Points on a hilly landscape, in no order, each with its height.
A ball rolls from a point to the lowest of its 2 nearest points, and stops where none of them is lower. Distance is the straight distance between rows; heights are no part of it.
Q_115 height 560: [ -3 -16  -5   4  -5  -9 -12 -23  -8 -11  -6 -22  -9  -1  -2  -5   1   0
 -18  23  -3   2  -4  -2  20  -2  -2   9 -15  18 -14   0   2   5   8  -5
  21]
Q_354 height 623: [ 12 -11   2   4   9  -2   2 -12 -24 -15  21  19  -5   5   6   1 -12   0
  -4  -8  14 -19  -8  19  -2  14   5 -12   6   1 -16   3  10  -5  29  10
   3]
Q_623 height 301: [  1  -7 -18  26  -3  -4   7   3 -15  -8  -5 -11   3  15   3  -9  -4   5
 -11 -20 -11 -10  18  16  -3  -4 -16   5  12 -10  13 -19   2  26  12 -14
  13]
Q_248 height 649: [ 11  23   7  14   5   5  -6 -12 -22 -17  22  -4  -2 -10  26 -17 -12  -4
 -30  -8   8 -37  -6   5  -8 -12  -1 -14   1  -2  -1  -4  -6   8   8   8
  -7]
Q_241 height 650: [-14  29   0  30   2   8   4  14 -10 -12   9 -11 -15  15   8  -6   3  -1
  -2 -12 -14 -17   1   1  -7 -15   1  13   5 -11   4   1 -12  17 -11  -1
 -11]
Q_470 height 327: [ -7  -1 -18  19   1  -4  -4  -7 -18 -14  -6 -16   2  15   4 -16  -2  -3
  -7 -19  -1  -9  -1   8   1  -7  -6   8   9 -13  10 -32  -1  37  23 -15
  12]
Q_554 height 496: [ -6   3  -1  30 -20  14 -12  16  -3   1  12   0 -20   6  16   1  -4  35
 -13  -4  -8 -16   9  -9  16  -2 -14  19  10   2   0   5   1 -10   6   3
   6]
Q_273 height 613: [ -3   4   3   8  -8  -9   0   0  14   0  -8 -19 -12  12  -7  -5   2  -8
   8  14   7  -5  -7  -6  -4   0   4   7 -10   2  -8  13 -12   6  -6  -6
  12]
Q_913 height 442: [-15 -13 -22  -5   6 -15  -6   4  -3   5 -18   2   7  27  -3   3   2  14
   7 -11 -18  15   4 -11   3  -5 -12  12   7  14  15 -29  -5  14  -8  -9
   7]
Q_878 height 572: [ -3 -12  -3  20   1  -4 -16 -16  -1 -13  -1 -24 -26  13  -5   5   2   6
 -14  13  -1  -5   0  -2  10   0  -8  24 -16  18 -12   3  -4   8   8 -10
  23]
Q_760 height 161: [  1  13  25  -1  17  -6 -17   0  17 -10   5   9   5  -8  24   2   3   0
  -9 -26  19 -13  -5   9 -20   5   5   7  -2 -32  -3  12  -9   0   0   6
  -1]
Q_635 height 507: [ -5   8  -7  -6   2  -5  -1  10   4   2  -6   3   9   9  -4  -5   1   6
   6  -2  -8   6  -1 -14  -9  -6  -4  -4  10  -3   7 -14   0  10 -18   3
 -10]
Q_280 height 537: [ -8  -6   9  -1  18  -8  -5   1  13   3   0 -11  -3 -19  -1  15   7  11
 -17  -6  -7   6  13   3   1   7   1  26 -12  -3  -6  23   3  -9  -4  -2
   4]
Q_550 height 659: [ -9  24   2  20   3  -2   8   2 -16 -10   3 -15  -2  15  10  -8  -2 -10
   3  -5  -8 -16  -7   4 -20 -10   3  -4  14  -8  11  -7 -10  21  -7   4
 -15]
Q_932 height 642: [  6  14  13   0  13  -1   4  -5 -24 -15  22   6   4 -10  19 -17  -7  -7
 -17 -12   9 -31 -13  13  -8  -5  11 -17   1  -7  -8  14   3  -3  13  20
 -15]
Q_381 height 267: [  7   6  -4   6 -23  18  22  16  -7   6  -8  10 -10  11 -14 -12  -4 -17
  29  14  -2   2   2   0  -9  -2  14 -21   0   2  -4   4  -4  -3 -11   2
   1]
Q_962 height 223: [ -2  -6  -8  17  -5   2  -5   3 -27  -6  18  -4  -6 -15  14   2  -5  22
 -32 -11  -7 -19  16  14  19   9 -12  16   7 -12  -2   2  26   2  21  -2
   2]
Q_549 height 276: [  9 -12 -13  -8 -11 -11   5 -22  -7   4 -23 -26  -3  -1 -16  -7 -10 -20
   0  27  -3   6  -9  -5  12  -3  11  -8 -16  12   1 -15  -2  11  -5 -12
   6]
Q_523 height 595: [  6   8 -10  12   7  -8  19 -14 -21 -14   4   0  -5  19   0  -8  -4 -30
  17  -7   8 -15 -19  12 -20  -7   9 -27  15  -2   7 -24  -5   5  12  -2
 -14]
Q_848 height 599: [  0 -20   3 -25  32 -12  -5 -28  -6  -8  10  -1  11 -21  -6  17   7 -13
  -7   8   1  15  -2   7  10  14   5  -6  -9   1 -18  30  15  -4  -1   2
 -12]
Q_839 height 247: [  8 -12 -11  -4 -11  -4  14 -16  -5  15 -18 -30 -10   0 -20   1  -1 -25
   8  28 -21  20  -5   1   7  -3  16  -3 -18  25   9   0   1   2 -13 -15
  -1]
Q_409 height 581: [ 17   7   1  -7 -17   1   4  10   5   0  -9  -5   5  -7   0 -20  -3 -12
   2  -3  13   2   3  10  -4  -3   4 -10   0 -22   3   4   3  -3  -5  -1
  12]
Q_60 height 528: [-11   6  -4  -5  -5  12  -3  30 -13   4  10   1  -2  -9  14  -1   3  32
 -20  -2  -7  -3  -3 -12  20   8   1  11  -1   0  -1  20  13 -11  -5  13
  -5]
Q_816 height 288: [ 11   0  11  -7  -8  -5  13 -19  26  12 -16  -1   4  -9 -17   0  -7 -19
   9  13   9  -1   5   6 -14  -1   5 -12  -1   0   5   0  -2   4  -7  -3
   1]
Q_638 height 293: [ -3   5  -7   9 -19  10  13  15   2   8 -18   2  -6  13 -13 -11  -3 -13
  31   0  -9  10  -1   0  -9  -7   5  -4  -1   9   7  -5  -4   3  -9  -7
   3]
Q_619 height 386: [ -2  -4 -10 -10 -12 -11  13  10   9  23 -34   4  14  10 -10 -11  -1  -3
  21  -9 -12  21   6  -3 -10 -11  -4  -9   6   8  29 -31  -2   4 -12 -13
   0]
Q_155 height 483: [ -6   8  22 -27  30   4  -1  -6  26   9   8  22  16   6  -3  31  10   3
  11  12   9   5  -7 -28  -7   4  -3  -8  -3  11  -6   6 -11  -5 -12  12
 -18]
Q_992 height 467: [  0   0  13  -9  27  14   7   7   7   9   7  15  16 -19  12  20   2   8
 -14  -4  -3  -1   7   2   5  12   6   8 -12  -8  -5  22  11 -17 -14  12
 -17]
Q_590 height 418: [ -4   7   9 -27   1  21   5  18  19   3  -8  11  11 -10   6   7   0   6
   3   3   5  33  -6 -10  14  11   3  13  -2  -2  -3  17   1 -17 -28  12
  -5]
Q_429 height 548: [ -5 -13  -4  -4   1 -16 -10 -21 -13 -10   5 -20  -4 -17  -4  -4  -4   3
 -28  18  -2  11   0  -8  16  -1  -2   7 -17  15 -18   8  12   2  -2   5
   6]
Q_463 height 499: [-10   6  21 -16  47  -6 -11 -24  16  -3  18  16  16  -5   4  35  13   0
   6   8   3   1 -13 -16  -3   3   4   0 -14  12 -10  10 -10  -2 -11  10
 -29]
Q_952 height 310: [  2  -9 -37   6  14  -6   6 -10 -24  -2   7  18   7  28  -7  -2  -2 -15
  14  -5  -2  -4  -7   4   6  -3  12 -24   7   7  10 -30   4   9  25 -20
  -8]
Q_392 height 273: [  1 -18 -11  13   5  -7  -8 -11  -6  -4   6  -4   3   4   4  -3  -5  12
 -30 -17   0 -17  20   7   3   2 -17  11   9   0   5 -19   4  23  18  -6
  14]
Q_672 height 181: [ -7 -12  -3  21  -8  17  12 -11   3  28  -2 -12 -20  -1 -18  12  -2 -15
  18  11 -29  12  17   8  -9 -18  -1  12  -7  25   9   5   0  -8 -12 -15
   1]
Q_432 height 290: [-15  14  -3   1  -4 -10 -28  20 -21  -8   4  -9  -8 -10  20  -9   6  21
 -28 -14  13  -8  -9  -7  26   8  -8   6   1 -16  -4   0   9   4  18  10
   1]
Q_217 height 569: [ 13   6   3  -9 -27  16   9  21  13  -1 -21   0  -3 -24   3 -21   4 -11
   7   8  17  11  -9   8  14   7  13  -9  -1 -22  -4  14   2 -14  -3   2
  18]
Q_387 height 530: [-11  20  -4 -13  28  11   2  15  -5  -6  21  24  15  10   9   7  10   5
  18   2  -1   5 -17 -17  -1  -2   7 -23  13   0   2   3  -3  -7 -13  13
 -34]
Q_679 height 425: [ -7  -4 -13   2   0 -16  -4  -1   5   9 -27 -15   7  22  -1  -8  -4  20
  -5  -8 -22   3   2 -12   3  -9 -17  22   2   9  21 -29 -12  21   0 -14
  11]
Q_427 height 459: [-11 -10 -21  -3  10 -14  -3  -3   2  15 -21 -11   2  33 -10   8   6   6
  16   1 -21  19  -8 -14   3  -3  -2  12  -3  25  20 -22  -3   3 -17 -14
 -10]
Q_699 height 461: [ -7   7  22 -12  24  18   6   9  20   1   9  18   5  17  -5  25  21  -2
  24  10   7  13 -13 -25  -1  10  -3   5  -9   8 -17  21 -10 -14 -13   7
 -10]
Q_287 height 360: [ -4   5 -20 -16 -13  -6   9   8   4   8 -43  -5  18  19 -16 -18   1  -9
  21  -3  -9  20 -12 -10  -1  -2   7 -13   0  -1  16 -22  -9  11  -5 -11
   8]
Q_145 height 344: [ 16  -3   4 -17 -27   3  -7   5  25  -2 -19  -8  -5  -6  -1 -19   5   5
  -1  26  18  17  -7  -5   9   2   5   3 -11   3  -4  10  -8 -14   1  -3
  30]
Q_754 height 417: [  3  -1 -10   2 -19  -2   6   2  13  26 -11 -11  -1 -12  -8  -7  -5  -6
   0  -3 -25   8  28  13  -9 -22 -19  -2   4  14  20 -13  -3   2 -14 -13
  -2]
Q_982 height 403: [  6  -3  -8 -16 -18  -8  11   0  17  29 -23  -9  12  -6  -3 -13  -8  -2
   5  -2 -17  16  13  -1 -10 -13 -15  -3   4   7  24 -23  -4   3 -15  -5
   3]
Q_740 height 351: [ 17 -14   2 -12  -6  12  18 -11  15  20  -4   6  -3 -15 -13  12  -7  -4
  10  27 -10  16  19   2  -1  -4  -1  -8  -5  22  -1  10   7 -16  -7  -2
   3]
Q_756 height 207: [  0  16  29  -2  10  -7 -23   2  32  -2   4  13   3   4  11  10   1  11
  -4 -20  26 -12   4  -6 -16  -2  -6  15   3 -24  -4   4 -19  -5   9   4
   9]
Q_11 height 332: [ 14 -18  -4 -14 -18   9  13  -4  20  18 -20   1   0 -20 -23  -4  -6 -11
  17  17   0  21  15   9  -3   8   1 -10  -6  20  -1   2   4 -15  -7  -9
  15]
Q_208 height 259: [ -8 -14 -25  -6  -2  -6   0   6 -23  -5   8  11  14   7   3  -3   4   7
   3  -5  -6   5   5   0   5   6  -1 -16  18   2   6 -23   2   5   7  -1
 -12]
Q_646 height 323: [ -6  11 -13  24 -21   6  12  14 -15   1 -16  -5  -5  18  -6 -18  -8  -7
  17  -7 -15 -10   4  -1  -3 -10   0  -3   3   1  15 -20  -7  18  -1  -9
   4]
Q_818 height 328: [-13  11   7  13  -1  -3 -32   6  -6 -10  11   0 -10   9  17  -3   1  32
 -22 -15  11  -8  -5 -15  11   3 -14  15   6  -8  -1  -8  -2   9   9   5
   6]
Q_182 height 500: [ -8   4   7  -4   9  22   0  29 -18  -2  18  16   2   2   8  13  10   9
  11  -4   3  -2  -5  -8   8  13   5   0   0  -7  -9  22  10 -19  -4  15
 -21]
Q_968 height 129: [  1 -18  23  12   3  -2  19 -17  26  15  -7  19  -7   4 -28  21   4 -20
  25  -2  -4   2  20  22 -25   0  -7   4  -1   4  -4   6   6  -5   9  -6
  10]
Q_176 height 183: [ 25  -8  21  -1  -7  15  13  -7   4   9  16  31   1  -1  -5  14  -8  -7
  15  27  12 -21  14   1  -6   7   4 -24   5  11 -24   9  -7 -20  19   3
   0]
Q_783 height 476: [-15   3 -12 -10   8 -15  -8   1   5  10 -20 -23   4  16  -6   3   5   7
   0   2 -18  18 -15 -25   2  -8   0  18 -10  16  20 -19  -5  13 -23  -1
 -13]
Q_360 height 568: [-10 -22  10   3  30  -8  -7 -11 -14 -11  16   1  -9  -2  -2  26   6   3
  -9  -2   4  -1   4   5   7  17  -3  16  -3   4 -20  21  10   3  14   0
  -1]
Q_449 height 510: [ -2   1   2   0   9  -9  -7 -18  -6  -4   6 -10   0  -1  -3   7  -5   0
 -11  18  -4  -8  -1 -15   5  -6  -3  -1  -5   9  -6 -12  -1  11  -9   4
  -9]
Q_81 height 658: [  4  26   2  13   4  -1  -1 -18 -19 -15  13 -12  -1   3   9 -18 -10 -18
  -8  -1   5 -29 -22   2 -13 -11   3 -12   0  -7   5 -14  -9  18  -1   8
 -14]
Q_418 height 437: [  9   4   9 -35   6  12   3   8  15   3  -7  11  21 -25   5   6  -7   0
  -9   4  10  22   6   3  13  12   8  -2  -6 -11   3  16   8 -22 -19  12
 -12]
Q_156 height 582: [  6  -3  14  26   0  -8 -13 -12  11 -13   3 -22 -28   6   3  10   8  16
 -14   5  -4 -10  -1   0  -2  -4 -12  30 -10   9  -9  10 -10  -2   2 -13
  22]
Q_907 height 601: [  0   8   9   3 -17  -5  -6   0  26   0 -18 -11  -4   8  -5 -15   6  -2
   6   9  17  -4 -11  -4  -6  -2   1  -2  -4 -11   2  -4 -17   8  -5  -8
  20]
Q_346 height 633: [  0   3 -10  14  -8  11   9  11 -14  -6   9 -11  -9   4   0  -4  -3   5
  -7   4 -15  -5  10   2   8   1   0   3   2   6  -4   9  -2   6  -7  -3
   3]
Q_785 height 168: [ -4  -1   4  -3   3   1 -24  -3 -16 -14   6 -13  -6  -4   4 -11   1   2
  -4   5  18   1 -28  -6  17   5   3   4  -9   4 -27  16   0  -1   4  12
   5]
Q_239 height 101: [ -2  12   9  -4   6  -3 -27   2  -5 -14   4  -8 -12 -10  13  -3   7  -3
  -4 -15  27   2 -32   2  12   8  13  12 -11 -15 -24  24  -8  -6  17  17
   9]
Q_768 height 514: [ -5   1  17 -19  32 -11 -10 -32   3  -3  12   6  13 -11  -2  22   0  -4
  -5   9  11   3 -13 -12   1  -2  -3 -10 -11  14 -18  -3  -5   1   0  11
 -21]
Q_301 height 516: [-19   3  -1 -15  19   2 -10  12 -19 -11  26  21   9   6   3   9  11  19
   3  -2  -3   6 -11 -16   4   7   2  -4   6   3  -6   9   3 -14  -4  15
 -34]
Q_677 height 615: [ 14 -13  -3  -2  -7  -2   5 -14 -11  -5  15  11  -6   0  -2  -4 -10 -14
   3  11  16 -17   0  15  -2   4   7 -24   2   7 -15  -4  -3  -2  20   1
   7]
Q_272 height 213: [-10   2   1  -8  -6  -8 -15 -10 -24 -12  11 -13   2 -21  11 -10  -7   3
 -16   1  13   3 -27   0  24   7   0  -8  -7   6 -24   7  11   3  11  14
   1]
Q_749 height 149: [ 23 -12  23  -7  -2  12   7  -4  16   9   5  37   8  -6 -10  14  -5  -9
  20  11  20  -6  14  12 -26   9  -2 -17   8  -4 -17  10  -4 -20  16  -4
  11]
Q_996 height 590: [  4   9  -1  -3 -16  -5 -10   5   4  -4  -5  -3  -1   3  -2 -19   3  -4
   1  -3  21  -5  -7   4  -8   2   8  -7   4 -20  -1  -1 -11  10   5  -5
  16]
Q_12 height 134: [-18 -17   1  19   0   0  12  -6   9  14 -14 -12 -14  13 -23  11   2 -17
  24  -7 -24  19  15  15 -23 -10  -5  19  -6  13  10   7   6   0  -4 -12
   4]
Q_103 height 468: [ -5   7  -5  32 -20  11  -2  39  10   4   6   0 -26 -11  14  -2   5  11
   8 -24 -22  -7  22   9   1 -10 -13  20   3  -9  15  16   5 -15   4   4
   1]
Q_811 height 521: [ -3   1   3  -8  12  -4   4   6  11   3   2  -6   5   0   1   5  -1  11
  -6  -5  -7   7   9  -3  -5   1  -1  14   4   0  -4   9   5   8 -16   4
  -2]
Q_393 height 260: [ 14   3   6  -3 -11 -10  23 -17  10   9 -11 -18   3 -20  -7 -12 -10 -23
 -11  12  -4  -6  16  21 -15 -10  12  -7   0  -8   7  -2   7   8  -4  -8
   4]
Q_665 height 482: [  2   4  -4  34 -29  14  -2  25   0   6  12   8 -23  -3  11  -2  -5  19
   2 -14 -20 -10  19   0   4  -5 -15  16  11   4   9  13  -3 -13   6   3
  13]
Q_958 height 199: [  4  16  12  -5   8   2 -17   3   6  -9   1  -5   2 -20  23  -4   8   6
 -19 -26  11  -8  -7   7  -5   4   9   3  -3 -43  -3  11  -5  -5   2  15
  -1]
Q_283 height 606: [  8   0  -9  -9  -2  -5   6 -11 -10 -14  13   8   0  12  -6 -12  -5 -21
  17  -4  12 -10 -23  16 -14   0  11 -22   2  -2  -6  -8  -1   7  15   4
  -4]
Q_7 height 208: [  7 -12 -16  -5 -15  -7  19   2 -23  -3   0 -11  16 -17  -2 -20  -6 -10
 -18   6  -8  -3  11  13   3 -11   6 -22   6  -9   8 -19  11  10   6  -4
   4]
Q_112 height 410: [ -1 -27  -8  -2 -15   0  -1   9  -5   5  -4   8  -7   1 -13   5   7  16
   8  10  -2  11   7   4  15  20  -4  14   1   9  -7  16  16 -11  10  -6
  18]
Q_993 height 389: [  2 -32  -6 -16   2   1   7   1  -3   4 -10  -4  -4  -7 -16  10   4  -2
   5  12  -1  27   5  11   7  16   5  10  -6  13 -11  20  14 -14   0  -6
  17]
Q_920 height 383: [  1   4   6   6   1 -11 -18 -16   3  -3  -9  -4   6  17   7  -6 -11   7
 -10 -10  12 -15  -5 -11  -7  -9 -11   0   8   0  12 -43 -14  24  12  -3
   7]
Q_502 height 585: [  8  22  -3  24   2  -3  17 -13 -18   2   1  10   0  31   5  -7  -5 -23
  13  -7   3 -22 -16   2 -23  -9   4 -24  12  -1  22 -28 -14   5   4   0
 -19]
Q_812 height 379: [ -7   7  10  21   6  -9 -10   7  14  -8   6   0 -10   3  15   4   1  18
 -22 -25  -5 -10  18   8  -7  -4 -17  28   7 -23   2   5  -4   5  -1   1
   9]
Q_884 height 357: [  0   6 -11   5  -1  -8 -11 -14 -16 -11  -4  -9  14  14   8 -17 -12  -3
  -7 -20   7  -8 -16   1  -3  -8  -2 -13   6  -6  11 -37  -7  28  19   1
   2]
Q_244 height 484: [  1  10  17   2  12  21   2  17   6   0  12  18   7  -8  14  12   6   2
   5   2   3  -4  -6  -3   3   6  13   2 -11 -13 -13  31   0 -14  -9  13
 -11]
Q_917 height 451: [ -1  11   0  15 -16  13   4  27  22   7  -2   5 -16 -11   2  -5   2  -1
  16 -14 -14  -1  22   9 -14 -21  -8   9   3  -6  18  14   1 -11  -4  -4
   4]
Q_846 height 579: [-12 -21   2  -8  41  -8  -9 -17 -16 -19  26  14   5  -3  -2  32   9   1
  -1  -7   0   1  -2   9   4  14  -6   7  -2   6 -16  18  13  -5   4   5
 -21]
Q_543 height 433: [  1  -1   3  12 -12  -2   1  12  25  13  -8 -12  -4 -11  -5 -10  -6   2
   5 -13  -9   6  19   7  -6 -16 -13  12   5   1  16   3  -7  -1  -9  -8
   6]
Q_773 height 354: [ 15   4 -17  12  -2  -5  -3 -19 -27  -9   7   1   4  17   8 -14 -13  -7
   1  -8  -3 -19 -16  -2   0  -7  -2 -30   2   0  10 -36  -1  27  21  -5
   4]
Q_369 height 439: [ -3   0  13 -24  20  21   4  13  19  -3   2  19  14   1  -2  21   8   1
  14   3   8  25  -6 -20   9  11   5   6 -12   5  -1  19  -2 -22 -23  12
 -16]
Q_410 height 368: [  5 -29  -5 -13   2   9  17  -9   5  15  -1   2  -7 -18 -15  14   2 -10
   1  18 -15  23  15   6   3   6   2   2  -8  17  -6  26  14 -23 -13  -3
   0]
Q_50 height 591: [ -2 -10  -4 -20  39 -13  -1 -23 -11 -15  21  10   9 -19   0  18   8 -15
  -6  -3   5   8  -5  14  -2   3  11 -12   1   3  -9  12  14   0   1   4
 -22]
Q_898 height 306: [  6   3   0  -5 -15 -12  -2 -13   1   3 -18 -25   3   4  -9 -16  -6 -21
   4  19   4  -2 -18 -13   4  -7  11 -17 -11  -2   4 -17 -16  14   2  -5
   2]
Q_804 height 240: [ 13  10   3  16 -22  23  21   8  -9   5   9  16 -11   4  -1  -6  -4  -9
  22  26   0 -15   5  -1   0  -5  13 -30   2   7 -12   8 -11  -9  -5  -1
  -6]
Q_258 height 641: [ -4  18  -7  34   1  13   6  11 -20 -16  18 -12 -15   8   6   1  -6   8
 -14  -7 -19 -13   6   3   2  -5  -3  17   5  -5  -1  14   2   3  -8  -1
  -3]
Q_167 height 559: [-17  24   2  13  15   4   5   8   0   4   8  11   7  36  -5  13  10   0
  24   3  -6  -2 -17 -22 -13  -5   3  -8   7   6  13 -17 -15   3 -16   6
 -29]
Q_599 height 352: [-10  11 -18  12 -20  -5   9  21  -6  -1 -27 -12   6  14  -6 -31  -1 -10
  13 -22 -11  -1   2   9  -6  -9   3  -3  12 -16  21 -25  -5  21   4 -15
  13]
Q_963 height 232: [  1  -6 -13 -16  -9  -5   4  11 -28  -5   4   1  16 -11   4 -19   2  -6
  -8  -3  -1   2   3   8  10  -1   5 -23  10  -9   4 -16   8   9   6   6
  -4]
Q_526 height 524: [  3 -13   8 -12  16  -8  -9 -21  -3  -3   8   3   2  -3  -3  18   5   3
  -3  20   9   7  -5 -13   9  -1   2 -11  -9  17 -16   6   1  -2  -3   9
  -5]
Q_851 height 311: [ 12 -14   6 -20 -13   0  11  -2  20   9 -19   5  10  -3 -16   2  -1  -9
   9  11   9  11   9  12  -9   0   4  -7  -3   4   0  -2  -2  -1  -3  -5
  18]
Q_348 height 452: [ -1   1   5 -21  23  11  10   6   6   1   3   2  17 -26   6  11   9  -6
 -16 -10   1  18   5  15  12  16  10  11  -9 -13   4  22  14 -12 -20   9
 -14]
Q_452 height 574: [ -6  23  -3  22   6  -2  15   0  -7   7   8  18   4  32   4   3   4 -15
  21  -1  -6 -12 -11  -4 -18 -10  -2 -19  16   5  25 -34 -10   2  -8   0
 -30]
Q_28 height 335: [  5   2 -10 -18 -21  -4   5   6  -3   7 -26  -9  11   4  -7 -27  -3 -12
  15  13  -1  10  -9 -14   3  -2  10 -19  -4  -6   9 -24  -7  12  -4  -9
   4]
Q_269 height 173: [ 10 -15  28   4   2   3  10 -12  31  10  -5  33   1  -1 -21  26   5 -11
  28   5  14  -8  20  14 -30   7  -5  -3   3   2 -17  10   1 -11  13  -9
  15]
Q_456 height 632: [  0   1  10  -6  13 -12  -7 -11 -12 -22  19  11   3   0  11  -7 -11  -2
  -8 -20  19 -19 -21   8   4   3   6  -9  -3  -1 -20   6  12  -1  18  20
   0]
Q_522 height 214: [ 21  -9   6   1 -23  15  13  -4  -2   8   8  13  -8  -5  -9   2 -11  -5
  15  40   2 -11   8   0  -2  -3  12 -24   2  12 -16   6  -5 -13   5  -3
   6]
Q_640 height 549: [  7   5  -5 -10 -16  14   8  25   9  13  -1   7   5 -21   5 -11  -3   9
   0  -1  -7  18  15   3   9  -6  -3   3   2   3  10  13  11 -14 -11   9
  -2]
Q_769 height 558: [ 15   7  -4 -14 -29  17  10  25  13   9 -13   5   3 -29   5 -15   0  -7
   1  -9  -1  12   4   8  11   7   5   3   5 -15  13  15  14 -20  -2   8
   7]
Q_507 height 536: [ -2 -26   0 -12  13 -12  -9 -25 -14  -5   7  -8  -3 -15  -8  11   6   2
 -12  17   2   8  -5  -2  20   6   1  -5 -10  17 -19   9  16  -4  -2   7
  -1]
Q_343 height 249: [  1 -12   1  12   5  -8  -8  -8 -12 -13  17  -5  -5 -10   6   5   1  19
 -33 -13  -2 -16  24  12   9   9 -21  17   9  -6   2  -2  12   7  13  -8
   6]
Q_528 height 624: [  0  -1  -5  11  -2   5   8   0 -10  -5   1 -13 -15   6 -13   2   0  -8
  12  13  -6   4  -2  -1  -2   1  11   2  -3   7  -9  13   1   5  -8  -7
  -1]
Q_763 height 358: [-13   8  12  13   8 -13 -21   3  11  -8   9   2  -5  -3  14   5   6  36
 -32 -26   0  -9  18  -5   4   4 -18  25   8 -11   3  -4  -3   2  10   4
   7]
Q_593 height 284: [-11 -11 -41  -8  10  -8   5   1 -20  -3   8  16  13  18  -9   2   4 -11
  18  -1  -5   7   2   4   6   6   7 -22   9   1   4 -26  11   0   5 -12
 -18]
Q_161 height 248: [  3   9  22  -5   0   2 -24  13  26  -5  -1  13  -2   1  11   7  11  17
   0 -18  27   3  -9 -10  -9  11  -2  16  -1 -21 -12  11 -13 -11   5   8
  17]
Q_15 height 553: [ -7 -24   6   4  20 -11  -8  -6   0  -4   5 -10 -15 -18  -1  26   5   3
 -15  -5   3  -1   6  13   7  18   1  29 -12  -9 -15  33  21 -10  13  -4
   9]
Q_578 height 544: [-18  20  -3  -3  27   5  -2  11   3  -6  22  23  15  31   8  15  10   7
  21   2  -3  -5 -22 -28 -17  -6  -2 -11  12  10   4 -14  -8   0 -12   9
 -35]
Q_801 height 285: [  8   4  13 -16  -4  -2 -17   3  33  -5 -20  17  -1  -6   7  -1   9   3
   4   2  29  11  -3  -2  -3  14   1  14   1 -18 -11  11  -5 -10   5   0
  26]
Q_883 height 511: [-10  17   4  19 -18  13 -14  27  -7  -5   6  -3 -18  -3  17  -4   3  36
 -15  -5  -6 -11   0 -18  14  -3  -6  16   8 -10   2  16  -3 -15  -6  11
   0]
Q_981 height 235: [ 10  -1  -8  -7  -8 -11  23 -12  -8  -1  -2 -19   8 -26  -3 -17  -4 -29
 -19   7  -8 -11   9  23  -5  -7  12 -21   5 -18   7  -9   4  15   2  -8
  -7]
Q_761 height 216: [ -5  -2 -11   9  -9   2   9 -11  -6  16 -12 -30 -17  10 -13   7  -4 -16
   8  14 -25  10   3  -5  -6 -12   2  13 -14  24   9  -1  -4   3 -16 -15
  -3]
Q_165 height 406: [ -3  -1  -5   1 -10 -16  -7  -9   7   7 -19 -12  12  10   4 -15 -12  19
 -20  -5  -1  -7   1 -15   7 -10 -13  14   6   4  15 -39 -11  23   5  -9
  18]
Q_363 height 369: [ 15   4   9 -22 -17   8 -10   5  36  11 -12   2   6 -12  -2 -11  -2  23
  -6  19  16  12   1 -13   6   0  -4   9  -6   8   0   7  -5 -20 -11   4
  23]
Q_132 height 158: [ -2   5   3 -10   5  -1 -20   0  -5 -14   3  -3  -7 -15  18  -6   1  -1
 -10 -21  21  -5 -16   8   1  15  12  -3  -7 -29 -13  21   3  -8  22   9
   3]
Q_957 height 315: [ 17   0   8 -18 -16   6 -17  -1  17   3  -6   7  -5 -12  -1  -3   1   2
  -3  16  34   4  -5  -4   8  13   8  -6  -6  -8 -17  13  -5  -9  14  -4
  19]
Q_39 height 75: [-12 -17  15  15  13   1  23 -17  25  17  -3  -1  -9   3 -31  25  10 -18
  25  -9 -15  11  23  16 -27  -9  -3  13  -2  11   8  11   8  -4   2  -7
  -3]
Q_430 height 252: [-16  -3 -13  10 -12  -2 -12  14 -31  -3  14  -9  -7  -7  17  -4   6  21
 -33 -11  -1 -10   2   6  28   7 -12  14  14  -8   6  -6  21  13  21   4
  -1]
Q_216 height 394: [  3   8  14 -13  -4  17  -9  20  36   5 -10   3   6 -14   8   1  -5  20
   1  -1   7  19  -1 -12   8   2  -8  19  -6  -2   2  14  -8 -20 -18   8
   9]
Q_472 height 540: [  1   2  -6 -15  -6   6   3  23  -7  13   7   3   8 -17   8   1  -4  22
 -15  -3  -9   6  10   1  14   5  -7   4   6   3   7  10  13 -17  -9   8
 -10]
Q_37 height 494: [-10   9   1  -5  11 -19   0  -8   3   3  -4  -3  11  17  -6   7   5   1
   1   3  -5   1  -7 -21  -5  -4  -2   4   0   8   9 -22  -4  14 -16  -1
 -12]
Q_26 height 331: [ 10  -2 -29  13  -6   5   9 -12 -27  -3   9  14   4  21   3  -5 -12  -7
   8  -4  -5 -12  -1   4  -2  -1   2 -29  11   7  11 -35   1   7  17 -17
 -11]

For each start below, name the point where the ball stops.
Q_112 => Q_7
Q_216 => Q_760
Q_993 => Q_7
Q_773 => Q_7
Q_917 => Q_39
Q_550 => Q_39
Q_409 => Q_39
Q_646 => Q_749

Call two points neighbours if one is among the 2 nearest of the other. Go from one point of each pair to the other, from neighbour to neighbour, staying as low as possible. Name the highest point that can't be avoided.
Q_962, Q_7 => Q_884
Q_239, Q_7 => Q_526
Q_749, Q_39 => Q_269
Q_239, Q_760 => Q_958
